Each row is a point on a landscape with many valleys, with its height.
From any point a ball rolls to the lowest of the 2 points nearest to it. It stops when none of these is lower. Distance is the straight distance between rows; heights are no part of it.
k335: [ 22   9   1 -21 -10  -9  -5  -3 -48  -2 -20 -19  30  -2  47  18   3  -2
   8  34  17  -7   7   7  -5  -1  40   3 -19  -4   1  -5   8   5  18   6
  11   8  17  18 -13 -13 -25  14 -18 -13  13 -11  16  24 -11 -21   0  19]  height 5.00
k504: [-25  29  -4  21   6  10  23   2  45  -2  34  47  -9  22 -43 -29  -1   9
 -19 -18  -1  21  -8 -20 -37  18 -15 -26  -1  26  -7   5 -24  -7 -26 -12
 -20   5 -31  14 -10  -4  20  -4  29 -20   3  29 -24 -28  -2   3  -3  -2]  height 5.30
k810: [-11  25 -28   7   4  14  35  31  42 -20  30  51  16  -5 -22  26  10   1
  11  -1 -17 -15   9 -20 -25   9   8 -32 -19  15  -7  11  -7 -10 -17   3
 -19   5  -4   2   5 -38  -1  -9  -8 -19  -8  12 -18  10 -13   6   0  13]  height 3.49
k619: [  5  41  12  -3 -10  -5  18 -53 -25  20   9  -7  -3  35   5   0 -30   2
 -38 -17  18  27  15  22 -20  19  20 -24 -10  31  13   4 -27 -38   0 -14
 -11   4   2 -18 -21  35   5  13  -5  15  30  23   4 -21   9 -29   3  -2]  height 6.68
k621: [  6 -41   6  -2 -19   2 -35   6  -8   7  -8 -22  12 -29  41 -20  19  10
   4  -3   8 -20 -10  20  11  20 -16  -2  -5  -2  16  14  12  10  18   5
   9 -11  23  -1  -8   0 -20  18 -22  -2  -5 -44  22  13   6  -3 -51 -10]  height 3.10
k288: [-11  15  40  47   0 -26 -27 -40 -22  15 -19 -22  26   6  -6  29  41  15
  26  23  17   0 -30  -5  32   3 -10   8  24 -19 -10 -42   4   6  34  24
 -19  -2   5  43  -4 -10 -18  27 -19  -3   0  14  24  26   0   2  34 -10]  height 4.99
k895: [-26 -11   9   7   5  20  30   9  65 -15  22  26 -38   7 -33  14 -22  21
 -24  -2 -31  21  20  28 -38  31 -19 -10  -1   1  -1   4   1 -10 -43 -12
  -4 -12  -1 -36  11  -7   4 -43  18  30 -18  13 -34 -33 -16  -4  18 -25]  height 5.68
k280: [ 14 -43 -17  22  20  -4 -33  39  17 -16   4  17 -51 -14  -7 -26   9  18
   5  35   8   0 -10  -3  10   2 -10   9  11 -20   6 -12  34  35 -13   3
 -11  -6   3  11  12  21   3 -21  24   7   1 -11  15 -25  -6  -6  -2 -13]  height 3.90
k56: [-16  20  12  21  -4  28   9 -31  22  -1  19   3 -18  -8   4   5 -12  21
 -45 -24 -12  11   8  44 -17  43 -29 -35  -9  22   1  16  -8 -37 -10  -4
 -10   1  15 -23  -8  14   4  -1 -12  34  -5   1  -8 -16  21  -6 -20 -22]  height 6.24
k786: [  9  -4 -13 -21  12 -26   4  -3   3  16   8  27 -41  41 -34 -27 -17 -17
  -6  -9  -2  22 -14 -24 -35 -33  36  50   6  19   0 -24  15  -4 -38 -34
  29  36 -45  -5  24   4  26 -37  35  18  36  48 -39 -23 -13 -13  12   7]  height 3.07
k665: [ -4  32  11  54 -10  -3  -1 -39   6   0  -7   0  -2  -9  -6  29  23  36
   6  12  -9   8 -32  13  15  36 -35 -15  -8   2 -14 -31  -4 -21  16  13
 -27  -6  -3  27 -14   5 -18   5 -26  15   2  14   9   3   4   0  24 -19]  height 3.94
k283: [  4   3 -42 -15  47  16  -1  -4 -13  -7  -2  41 -56  16 -20  18 -24 -12
 -10  16  -7  26   3 -18  -9 -12  10  12  12 -20 -12  -6  34 -15 -41 -13
  28   9 -10   9  19  42  18 -50  43  34  42  39 -43 -11  15 -14  18   7]  height 4.42
k316: [  0 -25  24 -22 -23 -13 -33   7 -22   2 -22  -9  49  -8  47 -29  14  -2
   8  -6  19 -18  -1   2   0   4   2  15 -14  -9  19  15  -4  19  30   4
   8  -4  24   8  -7 -15 -22  28 -19 -36   7 -45  27  21  -1   1 -45  19]  height 4.30
k656: [ 22   8   6  10 -30   2 -11  -5 -23 -10 -12  15  18 -12  38  23  15  32
  14  38  19 -13  -3  20 -17  24  20   3 -29   7   2 -11   8  -3  18   8
 -11   8  18  25 -15  -8 -27  13 -26 -14  22  -3  14  14  -9 -34 -13   4]  height 4.19
k58: [  6 -22 -32  20   4  12 -13  34  17 -16   7  19 -17 -35  15  22  21  13
  16  24  -8 -21  -7  14  -3  15 -11 -14 -13 -15   0  13  24  17 -14  11
 -12 -11  11  10   7  -7 -11  -2 -15  11  -5 -17  23  14   0  -5 -11  -9]  height 6.42
k508: [ 14 -10  14 -11 -14 -29   5   4  26  25   5 -19 -26  25 -27 -47 -17   2
  -7 -24 -16  10   2  -1 -12 -33  11  34  14   9 -10 -18 -10  12  -3 -13
   9  12 -33 -23  11  10  13 -13  31  -2 -21   4 -20 -32 -18  14  14 -21]  height 2.29
k539: [ 11   9  12 -56  -4  -5   7 -12 -65   3 -24 -43  48  -3  66  12 -13 -26
  12  13  15 -12   3   7  15 -11  35  19 -12  -2  12  17   1  -3  20   0
  28  -2  15 -12 -23 -11 -23  32 -15  -5   7 -23  19  34   8 -12   1  31]  height 5.66
k708: [-23 -10 -18  -6   8  40  25  13  19 -13  24  -8  -5 -34  42  24  -5  -7
 -12 -11 -13 -17  24  42  -6  17 -17 -29 -11  10   6  34  11 -28 -20  -4
  17  -1  24 -38   0 -15 -15   6 -30  30 -18 -21 -10  10  18  -8 -39   9]  height 5.28
k210: [ 24 -39  26 -55 -32 -24 -12   7   3  31 -13 -52  -1  -3  -9 -68 -18 -23
  21 -33  -3 -24  -5  -4  33 -54   7  46  21   0   5 -10 -12  32  21 -10
  24   7 -17 -49  13  -8  24  16   8 -32 -27 -20  -7  -8  -6  37   0 -15]  height 3.48
k158: [ 15  33 -26  11  -5  10  22   1   4 -16  11  29  -6  -1  -1  42   3  22
   5  21   3   0   4   8 -11  22  19 -22 -21  15  -5  -4   5 -20  -5   5
 -19   4   0   9  -8 -11 -20  -9  -8   6  13  19  -3   1 -10 -20  13   4]  height 2.42
k446: [ 16 -31  39 -52 -24 -24 -11 -19 -28  35 -14 -82 -10  16   3 -30 -29  -4
  -3 -24  -1  -5   4   8  25 -32  23  39   2  15  13 -10 -12  -1  15 -18
  21  -8 -17 -52  -9  26  14  34  16  12 -12 -21  -3 -30   0   0   4 -35]  height 2.75
k939: [ 14 -27 -46 -39  36  14  30  28  -6  -7  15  32 -36   8   4  25 -15 -42
   8  27   7   0  13 -13 -12 -13  25  24  -4 -15  14   5  35   5 -52 -12
  26  17  10 -12  32  15  10 -33  10  36  13  13 -34  11 -14 -22 -22  28]  height 5.43
k525: [ -6 -37  -8 -34  12  16  15  19  33  15   6 -35  -6  -7  10 -43 -17 -26
  -7 -40  -6 -11  15  21  13 -27 -21  17  21  -3  -3  32   2   9  -9  -8
  44  -8  -6 -39  10   2   4  -5   9  14 -36 -36 -20  -7  12  18 -32  -8]  height 3.92
k567: [  9 -20 -39  17  54   7 -36  32  -8 -21  12  38 -50 -18  -3  -7  -8   3
   4  30  12   2 -10 -29   8  -4 -10  -1  11 -25   9   2  43  30 -23   7
  -7   3   5  29  13  35  10 -14  21   8  25   5   7  -8  14 -15   4  11]  height 4.53
k594: [-12   0  31   6 -32 -16  -5   5  18   9 -25  -3  47 -12 -11  -5  40  19
  40   8 -15  -9 -32 -21  19  -1  -1  18   5  -4  -7 -16 -19  28  43  -2
 -34  -1 -16  32  -6 -39  -6   6  -7 -53 -35  14  15   2 -42  36  26  -4]  height 5.31
k59: [ -7  -2 -51  -2  13  19  39  37  37 -12  -3  21  12 -23 -16  46  16  -2
  10   9 -40 -19   7 -10   2 -17   6   3  -8 -22 -34   8   5   3 -19  12
 -11  -6 -10   3  21 -35  -7 -23  -2  11 -31   6 -15  15 -19  20  37   0]  height 4.69
k149: [ 10  17 -16  15  34  -8   7 -12 -27  -1 -35 -25 -28   8 -12  38  -8  -4
  -2  23  -3  25  11 -13  23 -29   9  13  15 -30 -35 -36  27 -11   1  -1
  13  -4 -21  19  -2  23   5 -22  23  36   7  21  -3   1  -7   7  51 -10]  height 4.00
k615: [ 10  -8  54 -35 -47 -33 -11 -14 -39  18 -32 -39  38  30  20 -38   4   2
   6   8  32  -1   3  -9 -10  -7  34  30 -16  13  17 -25 -30   7  26  -7
  -8   3   5   8 -11  15   5  36   2 -35  14  -5  29 -18 -14 -17   5  -1]  height 2.55
k219: [ -5 -24 -31  28   9   2 -16  29  18  -6  -9  -4   8 -38   7  14  36  -1
  17   6 -20 -22  -7  -1  17  -8 -26  -6   4 -23 -20  15  11  27   7  17
  -7 -14   6  18   9 -16  -3  -4 -22  -6 -23 -26  11  25  -2  23  -6  -3]  height 6.18
k718: [-17  40 -29   6  11  32  41  14  19 -22  28  35  30 -19  -8  43   0 -12
   2 -14 -28 -20  23  -8 -16   0  -3 -37 -16  14 -14  31 -12 -28  -6  18
  -7  13  11  -5   5 -35  -3  -6 -27 -14 -13  12 -18  27  16  13  -3  26]  height 2.80
k448: [ 12  14  19  13   6 -28  -1 -20 -25   8 -28 -41 -19  18  -2  11   2  14
  -1  27  11  21   0  -8  21 -14  23  17   8  -7 -13 -42   6  -5  19  -4
  -2  -3 -18  13 -11  15  -3   0  15  14  -2  13  15  -9 -16   1  42 -26]  height 4.46
k706: [  2  32 -32  33  38  13  -5  -3 -11 -24  -1  35 -33   4 -33  34 -10  11
  -5  22   9  28  -7 -14   7  16  -8 -27   3  -7 -22  -5  13 -11 -11  10
 -13 -11 -18  36  -4  20   3 -21  19  21  31  32 -13  -6  15  -8  30  -1]  height 3.73
k625: [-17 -14   6 -31   7  19  33   6  31  10  15 -27  -6  -1   5 -14 -23 -19
 -24 -32 -23   0  28  25 -11  -6  -8   0   7   6  -3  27  -4 -10 -20 -11
  26   0   2 -43  14  -8   4  -7   1  25 -38 -17 -29  -6  -4  12 -17 -12]  height 4.33
k853: [ -4  19 -33  13  21  22 -14  20  -9 -25  27  44  34 -26  11  15   1 -17
  14 -14   5 -25   0  -6 -11   6 -25 -36 -11  -5   8  52   0   6  -3  22
  -3   3  25   7  -4 -13  -2  19 -28 -19  17 -24   8  38  30   0 -35  36]  height 5.79
k526: [ -4  43 -23  45  18  25   6 -10  17 -21   2  37 -34  -6 -34  43  -5  29
   2  17  -3  20 -14   9  -4  38 -27 -35 -14  -2 -20  -2   3 -23  -8  12
 -30 -11 -15  24  -5   5  -8 -17   4  28  19  33  -8 -11  12 -11  26 -13]  height 3.30
k124: [ -8  45 -13  -7  20  12  25 -26 -12  -5  27  18  13  18  -9   1 -26 -29
 -30 -26   7  17  22  -4 -18   9  -1 -41  -4  17   3  31 -18 -24  -9  10
  10   6   7  -6  -9   5  15  -4   3   2  14  15 -15   6  31  -5 -15  28]  height 4.58
k36: [ 13  22  -7  32  -4   1  -6 -13  -9  -6   0   5  -2  -7  11  25  15  23
   0  17   6   1 -16  15   2  28  -7 -16 -15   5  -6 -10   4  -7   8  11
 -18   2   4  21 -14   1 -16   4 -21   4   9   1  14   9   2 -11   3  -5]  height 3.27
k147: [-11 -43  48 -10 -51 -14 -37  -7  -1  30 -28 -43  37 -23   2 -45  22   5
  14 -44  -5 -17 -15  -1  41  -1 -14  14  22  -7  24  -3 -22  26  47  -6
  -6 -13  14  -9   7 -16  -6  24 -17 -47 -27 -12  24   8  -7  45 -17 -12]  height 1.81
k912: [ 11 -21 -14  11  16  -5 -17  13   0   1  -1  -9 -42  -1   5 -16   1   2
 -11  13   6  11   2   7   9  -2  -1   3   8 -15   0  -4  21  17  -8  -4
   6  -5  -3   3  -2  25   6 -19  22  19  -3 -17   3 -15   1   0  -6 -13]  height 3.29
k30: [-30  -3  -2 -19   5  40  50  12  38 -13  23 -18  -1 -23  20  26 -18  -8
 -23 -15 -41  -4  38  35 -16   9 -15 -21  -4  18   3  23  -2 -30 -26 -11
  19   2  17 -52  15 -25 -10 -10 -27  31 -41 -11 -33   0  -4   6 -15   1]  height 4.81
k128: [ -6  39   7  17  -7  15  21 -43  12   8  13   9 -26  16  -8  18 -22  28
 -39  -8   5  30  12  36 -27  39  -1 -26 -12  28  -2  -2  -9 -41 -10 -14
 -20   1  -1 -15 -14  27  -1 -11   2  31  10  26 -11 -29   3 -23   9 -22]  height 6.48
k702: [ 17  45  -9 -11 -30   7  43  -6  -6  -8  10  35  23  13   1  49  -1  26
  23  35  12  -5   6  -6 -15  17  45 -10 -31  29  -3 -14  -4 -32  10  -7
 -19  17  -8  14 -17 -36 -32  -2 -10 -18  17  37  -5  -5 -29 -37  21  20]  height 3.31
k514: [ 18  18 -11 -13  25 -13  10 -16 -27  13 -33 -16 -26  20 -18  18 -25 -24
  -6   5 -14  20   4 -25   8 -45  20  33  14 -19 -28 -34  18  -9 -18 -13
  34  10 -27   5   4  22  21 -32  38  34   6  31 -16 -10  -3   7  44  -5]  height 3.68
k84: [-22 -13  37  38 -12 -27 -33  -7  13  20 -13 -18  33  -9 -17 -24  39  -6
  17 -33  -6 -13 -22 -20  40 -11 -35   2  34 -16   3 -10 -23  31  42  13
 -17  -7   6  23   6 -16  12  11 -11 -40 -23  -4  23  19   0  41   3   1]  height 4.03
k961: [ -3   7  36 -12 -50 -14 -29  -5 -23  -8 -22  12  74   1  44 -13  12   8
   3  -8  11 -13  -4  -3 -13  11   0  15 -16  -4  20  10 -17   4  33   0
 -16   6  20  19  -2 -26 -25  36 -32 -51  14 -17  29  25   1  -7 -32  40]  height 5.15
k181: [  4   8   3  27   3 -12 -23   4  -2  -7  19  27  14  21  -4 -45  15  -9
  -5  -9  19   8 -14 -24  -9   4 -13 -16   6   6   8   7 -17  18   0   0
 -11  -4  -5  29 -14  10  18  14  10 -37  15  -7  13   1   6   0 -22  16]  height 4.98
k286: [ -8   3  53   0 -77  -7 -19 -25 -17  14 -24   2  59   7  38 -30  12  20
 -11 -25  19 -12 -11   6  -8  28  -6  20 -17  18  31   2 -26 -13  31  -9
 -16   7  26  11  -4  -1 -20  40 -35 -40  28 -24  33  -4   5 -17 -26  22]  height 4.51
k207: [-17  46  -2  15   4   9  22 -23  10  -6  34  41  12  31 -34 -17 -12 -10
 -32 -27   6  28   2 -20 -31  18  -6 -47   0  32  -3  16 -33 -19 -16   0
 -10   4 -15   9 -11   4  21   3  12 -18  17  39 -15 -13  23  -7  -8  16]  height 4.97
k575: [-12   2  18  20 -16 -22 -15  10  15  -7  -8  10  54   6 -12 -19  34  -2
  27 -10  -9  -5 -24 -40  13 -10 -15   4  14  -3  -8  -4 -25  29  32   1
 -27  -3 -11  41  -5 -34   5  13  -8 -58 -17   2  15  18 -18  29  11  13]  height 4.76
k987: [ -2   7 -41   7   6   4  22  45  32 -16  12  48  27  -5 -24  21  17  -1
  24  10 -12 -23  -5 -35  -8  -6  16  -8 -12  -5 -23   6   3  13 -10   3
 -15  -4 -19  26   7 -39  -1  -9   2 -22  -6   2 -10  16 -21  14  14  16]  height 4.12
k214: [  4 -20 -48 -26  33  20  32  45   3 -27  24  55 -33  -5  -6  46  -8 -17
  16  36  -1  -9  13 -19 -13   2  26  -5 -13 -15  14   8  29   5 -43   5
  -1   1  15  -6  28   6  -6 -29   1  24  24  21 -17  14 -13 -19  -5  17]  height 5.10
k71: [  0  17 -37  16  48   7  -7  -7 -19 -14 -12  32 -39  14 -36  19 -17  -2
  -7  15  -1  35  -1 -28   5 -16   0   1  17 -19 -29 -21  28 -15 -23  -6
  19  -3 -27  32   1  35  25 -37  38  22  38  38 -29  -9  21   0  32   4]  height 4.14
k510: [ -7  -8 -22 -22  -4  11  61  34  46 -16   8   9  -3  -7 -10  52  -1  -4
   8  11 -46 -13  17   6 -11   2  15  16  -7 -12 -16  -2   6  -7 -32  -5
  -5  -1  -1 -34  26 -42 -20 -30  -4  27 -37  14 -29   2 -40   6  36  -5]  height 5.07
k748: [-18  -6   6  20   4  24   1  -1  47 -10  22  12 -33 -10 -13  -9 -11  19
 -35 -14 -18  12   9  34 -24  37 -31 -26   1   8   1  21   1  -8 -27  -5
  -8  -9   7 -23   5   9  11 -17  11  28 -21  -5 -12 -22  10   2 -15 -31]  height 5.98
k716: [ 12  30 -28   4  10  17  -6  12 -29 -29  34  57  25 -16  12  34 -12 -11
  22  10  18 -20  10  -5 -15  10   1 -46 -12  13  18  48   7  -7   2  19
  -5   9  29   9  -9 -12 -13  10 -28 -16  34  -2   7  31  27 -25 -35  46]  height 5.40
k943: [-20  17  32  34 -12 -18  -6 -22  -2  10 -26 -17  35 -16 -12  28  42  21
  37  22 -14  -2 -39 -11  28   7  -4  13  13  -9 -11 -29  -8   5  40  12
 -30  -1  -9  33  -8 -29 -11  14 -18 -21 -26  24  18  14 -24  24  45  -8]  height 5.50
k759: [  1  -7 -39  44  43  -2 -20  11 -26 -15 -14  -1  10 -23 -18  44  27  -6
  23  35  13   0  -4 -18  29 -29 -17   2  22 -36 -28 -10  30  14   2  27
   0  -6   3  40   2   1   6   4 -12  12   0 -12   9  41   6   8  26   8]  height 5.44
k324: [ 15  -7  31 -16  -6 -36 -20 -16 -46  13 -23 -46  16  20  20 -23   3 -14
   8  13  23  -2   3 -16  18 -24  25  23  -3  -6  12 -24 -11  14  27   1
  14   0   4   2 -12  13   9  20   7 -14   8 -16  27   2   1  -5   6  -2]  height 3.64
k766: [ -8 -22 -23  51  23 -10 -22  18  14  -4 -11  -6   3 -30 -21  23  44   7
  29  23  -5 -15 -14 -15  31 -25 -27   5  22 -33 -30  -8  23  28  18  29
 -11 -17  -1  34  13 -16   5  -8 -13  -2 -20 -14  16  30  -5  25  16  -5]  height 5.82
k347: [ 14 -24  30 -22 -29 -33 -15   7   1  19 -16 -29  17   9  -8 -57   6 -16
  22 -15  -1 -15  -7 -24  25 -48   9  32  20  -5   0 -20 -17  33  34  -2
   5   9 -13  -7   5 -11  19   7  14 -47 -24 -12   9   0 -14  35   8  -7]  height 4.05
k643: [ 10 -32   4  -4  -6 -14 -12   1   3  10 -11 -41 -41   8  -1 -11 -12  14
 -16   7  -3  19  10  27  12  -5   5  20  13  -9  -9 -13  14   3  -3 -18
  18 -14  -7 -21  -2  24  -5 -19  21  36 -14 -15  -3 -24  -9  -4   7 -37]  height 2.69
k574: [ -9  15   2  27  -2  -3  -5  -2  25  -3  10  18  23   5  -5 -24  19  -4
 -11 -32  -8  -2 -12  -9  -5  14 -23 -23   4   9  -2  14 -29   7   4   6
 -21  -1  -1  14  -5  -4   9   6  -3 -30  -9  -6   5   5   6  17 -18   4]  height 5.41
k262: [-18 -21  57  17 -49 -23 -37 -15   2  24 -29 -24  45  -6   4 -21  39  13
  21 -19   5 -11 -27  -7  25   4 -17  18  14  -4  18 -18 -18  22  43   6
 -21  -5  15  28   5 -17  -8  24 -20 -46 -14  -4  30  16 -11  25  -6  -5]  height 3.13
k878: [ -4  -8  65 -19 -70 -20 -20 -27 -29  28 -32 -36  50  20  22 -34   7   9
 -10 -24  22  -8  -5   4   1  18  10  25 -10  23  38  -9 -42 -12  28  -8
 -17   0  16  -2  -5  14  -1  48 -16 -32  23 -19  40 -18  -1  -7  -2   2]  height 3.67
k424: [  0 -19  26 -29 -11  -7 -29 -13 -62  15 -35 -55  37 -17  70   5   6  -2
   6   9  24 -12  -9  16  21   5  11  17  -5   0  23  -3   3  -7  34   5
  27  -8  24  -5 -26  -3 -32  38 -25   6  12 -34  28  27  16 -20 -19   8]  height 6.28
k784: [-23  37  -5  -9  11  29  48  -8  17 -12  22   7  24  -8   6  12 -10 -19
 -26 -31 -31  -7  23   5 -16   3  -8 -32  -7  13  -8  28 -23 -30  -7   9
   1  16  13 -26  10 -33   5   2 -18 -10 -25   6 -20  14  10  26  -5  17]  height 3.54
k528: [ 16   4 -42  19  47   3 -17  16 -34 -19   0  18 -15 -10  -9  21   1 -11
   7  31  16  10   0 -20  15 -17  -2  -5  10 -25 -10  -1  28  14 -15  12
   9  -3   1  41  -2  21  11  -8   6  11  17  -8   0  18  17  -5   8  19]  height 5.03
k750: [ 15  -1   7   7   0 -18 -18  -3 -21   3  -1  -5  12  17  16 -27  10  -4
  -3   7  24   6  -2  -8  -2   2  11  -4  -5  -1  10  -4  -8  14  10  -1
   1   2   2  17 -12  10   6   9   3 -18  12 -16  18   0  -4  -6 -15   5]  height 4.44
k157: [  3 -32  35 -48 -31 -20 -13  -9 -22  28 -14 -47  29  16  24 -58 -10  -6
   1 -39  17 -14   6   0   9  -5  11  28  -4  12  31  14 -29   4  20 -12
  17  -8   6 -41  -6   6  -4  40   2 -25   2 -42  21 -12  -1   7 -27  -2]  height 2.41
k780: [-12   6 -12  21  17  13 -11  11  16 -11  18  28  28 -13   7 -23  15 -19
  -7 -36 -11 -18  -3  -2  -6  12 -37 -29   1  -6   4  39 -19  12  -4  15
  -8  -1  13   5   0 -12  11  13 -14 -28  -7 -30   6  23  22  18 -36  18]  height 5.80
k928: [ 19   8 -23 -28  21 -23  -8 -17 -19  24 -25  -1 -31  27 -23 -11 -27 -37
  -5 -11 -13  13  -3 -26 -13 -59  21  53   5   2 -13 -30  20  -9 -33 -22
  50  30 -37  -3   9  15  38 -35  36  31  24  40 -22 -14   1  -6  23   4]  height 3.39
k143: [ 24  38  10 -25 -24  -8  34 -18 -26   5 -12  -5  22  22  16  26  -6  17
   6  31  10   5  -6   0 -11   9  55   5 -21  20  -3 -23  -9 -17  10 -11
 -15  11  -7  13 -14 -17 -23   6  -3  -8   1  26   4  -9 -33 -26  37   3]  height 4.01
k441: [-13  29 -18   0  39  28  11 -11  -2 -10  26  25 -27  -1  -4   4 -27 -15
 -32  -6   7  15  16   7 -22  14  -7 -40  -7   6   9  33   6 -14 -23   6
   8   0  11  -6   2  22  14 -13   9  19  15   9 -18  -2  31 -12 -23  13]  height 4.94
k34: [ 23  27 -12   4 -13   7  -7   0 -36 -20  16  43  21  -3  24  32  -2  10
  18  24  26 -12   8   6 -18  14  21 -23 -22  16  15  16   8 -10  14  12
 -12  11  22  19 -14 -11 -22  14 -27 -19  36   4  12  21   7 -37 -25  32]  height 4.93
k213: [-13 -49  -6  -7  15  26 -22  11  33   2   5 -32 -34 -21   0 -37 -13  -7
 -23 -28  -2   5   4  37  17  -5 -40  -1  25  -7   1  29  11  10  -5  -7
  32 -23   0 -32  -4  23   8 -12  17  34 -24 -39 -12 -22  34   8 -36 -26]  height 3.40
k176: [  5 -44  11  17  15   1 -48  10  -5   8   6 -13 -16 -21  17 -49  12   0
   0  -4  25  -5 -20   7  19  13 -35  -5   9  -7  22  11  14  29  14   7
   5 -10  20   3  -6  23   3  14   0  -6   3 -50  28   3  26   5 -53  -9]  height 1.53
k921: [ 11 -19  51 -20 -45 -38 -14 -10  10  28 -12 -43  -1  19 -30 -58   2   3
  18 -18   3  -3 -10 -13  22 -42   9  34  19  10   3 -38 -31  25  26  -9
 -10   6 -26 -24   6   7  27  20  21 -48 -22   9   7 -27 -18  34  24 -28]  height 4.54
k922: [ -6 -33 -28   5  16  26 -10  35  21 -26  18  21 -47 -35  18  24  -6   8
  -4  23  -4 -17   1  24  -7  27 -17 -21  -6 -18  10  23  34  13 -38   5
  -8  -9  26 -11  13  11 -13 -10  -7  38  -1  -9  16  -3  10 -17  -9 -11]  height 6.05
k180: [-19  46  -9 -29  22  35  57 -26 -11 -10  21   0  26   4   7  21 -35 -41
 -22 -28 -12   3  34   2 -12  -5  -5 -31 -10  22   4  40 -18 -43  -8  11
  24  13  20 -31  -3 -15   4  -2 -16   8  -5  10 -21  16  28   8 -14  42]  height 4.13
k33: [-21 -13 -23  -1  15  22  50  32  66 -26  19  38 -22  -3 -31  37  -5   0
  -2   9 -38   2  22   3 -30   9  -7  -6  -6 -10 -10  -1  -1  -6 -42   0
  -6  -6  -4 -34  24 -30  -3 -40   8  27 -20  17 -35  -5 -22   6  18  -7]  height 5.38
k96: [ -8 -49   5  11  20  10 -43   3   6   8   2 -34 -33 -24   8 -47  -2  -6
 -13 -27  19   3 -15  23  28   2 -48  -4  23  -5  16  14   8  15  16   0
  19 -21  10 -20 -14  35   9   7  13  25  -6 -45  13 -10  43  10 -50 -25]  height 2.73
k47: [ 12 -32  28 -28 -21 -20 -19 -21 -11  28 -12 -78 -39  14  -9 -16 -33  17
 -14 -16  -7  14  13  27  12 -21  17  29  13  10  -2 -20   0  -9   8 -28
  23 -14 -15 -45 -12  39   5   7  18  41 -10 -14  -4 -40  -8 -13  10 -53]  height 2.01
k657: [ 23  35  13  -6  -3 -20   6 -38 -57   4 -22 -32   8  22  15  23  -9   2
  -8  29  21  17   2  -2  10  -2  35  -2  -8   5  -3 -29 -10 -10  17  -2
  -2   2  -7  14 -23  12 -11   9  -7   7  16  24  18   2  -4 -21  40  -6]  height 4.60
k852: [ 27 -42  16 -37 -26 -23  -6  13  18  28   4 -42 -18   8  -8 -54 -15  -1
   4 -15  -5  -7   6  10   6 -32  22  37  12   4  -1 -13   0  25   4 -15
  23   5 -13 -31  16   2  -1  -5  15  -8 -28 -23 -13 -23 -22   7  -6 -26]  height 2.86
k886: [ 14 -22  61 -62 -55 -35 -12  -7 -35  24 -28 -48  36  26   8 -57  -8 -11
  18 -18  12 -20  -1  -6   5 -21  33  43  -7   8  25  -6 -32  13  24 -12
   1   2  -4 -28   6  -1  15  44   9 -45  -8 -20  17 -12 -17  16  -2  -4]  height 0.85
k165: [ -5  -5 -41  -9  44  30  18  20   7 -23  14  50 -49   3 -23  36 -19  -9
  -8  22 -12  14  11 -14 -12   6   6  -4   0 -20  -6   8  29  -3 -45   1
   3  -1   3  -2  23  26  10 -41  30  34  25  31 -33  -5   5 -11   9   7]  height 4.71
k101: [-11  24  33  59   6 -16 -13 -49  -9  13 -14 -15 -13  18 -22  20  29  27
  13  23  25  22 -27  -1  28  17 -26  -1  13 -11 -17 -52   1 -12  24  14
 -23 -11 -12  41 -14  10 -11  18  -8  14  12  24  23  -3  -5  -3  35 -27]  height 4.49
k869: [-18  14 -12  11  11  16  31  20  52 -15  34  54 -22   7 -34  -3  -4  11
  -9  -3  -6   8   8  -9 -37  25  -3 -29 -12  18   6   7  -4 -10 -32  -6
 -20   2 -12  -4   8 -12  12 -14  18  -3  -4  21 -26 -13 -10  -2  -7   1]  height 5.61
k806: [-12  -4 -34   4  18  44   9  21   3 -19  22   9 -27 -37  32  48  -7  -2
  -5  17  -5 -16  14  41  -3  20 -16 -33 -14  -5   4  32  26 -15 -25   9
   6  -3  24 -19   2   3 -13  -2 -26  44   0 -10   1  14  27 -19 -23   6]  height 5.69
k192: [ 13 -12   2 -12  -5 -28   8   8  25  22   7  11 -45  40 -35 -31 -12   2
   0  -7 -12  21 -11  -8 -27 -28  22  53   9   9  -8 -30   7   9 -22 -23
  16  19 -48 -15  20   2   9 -38  42  17   7  31 -37 -39 -30  -9  24  -7]  height 2.76

Call two points neighbours if one is among the 2 nearest of the other. Go from one point of each pair to the other, from neighbour to neighbour, staying as low as possible. Name the highest point that can't be avoided.
k158, k147: k943
k615, k176: k961
k508, k158: k657

Where does a ball stop that starts at each point below?
k214: k158
k943: k158
k806: k176
k448: k508
k33: k718
k939: k158
k759: k47
k780: k615
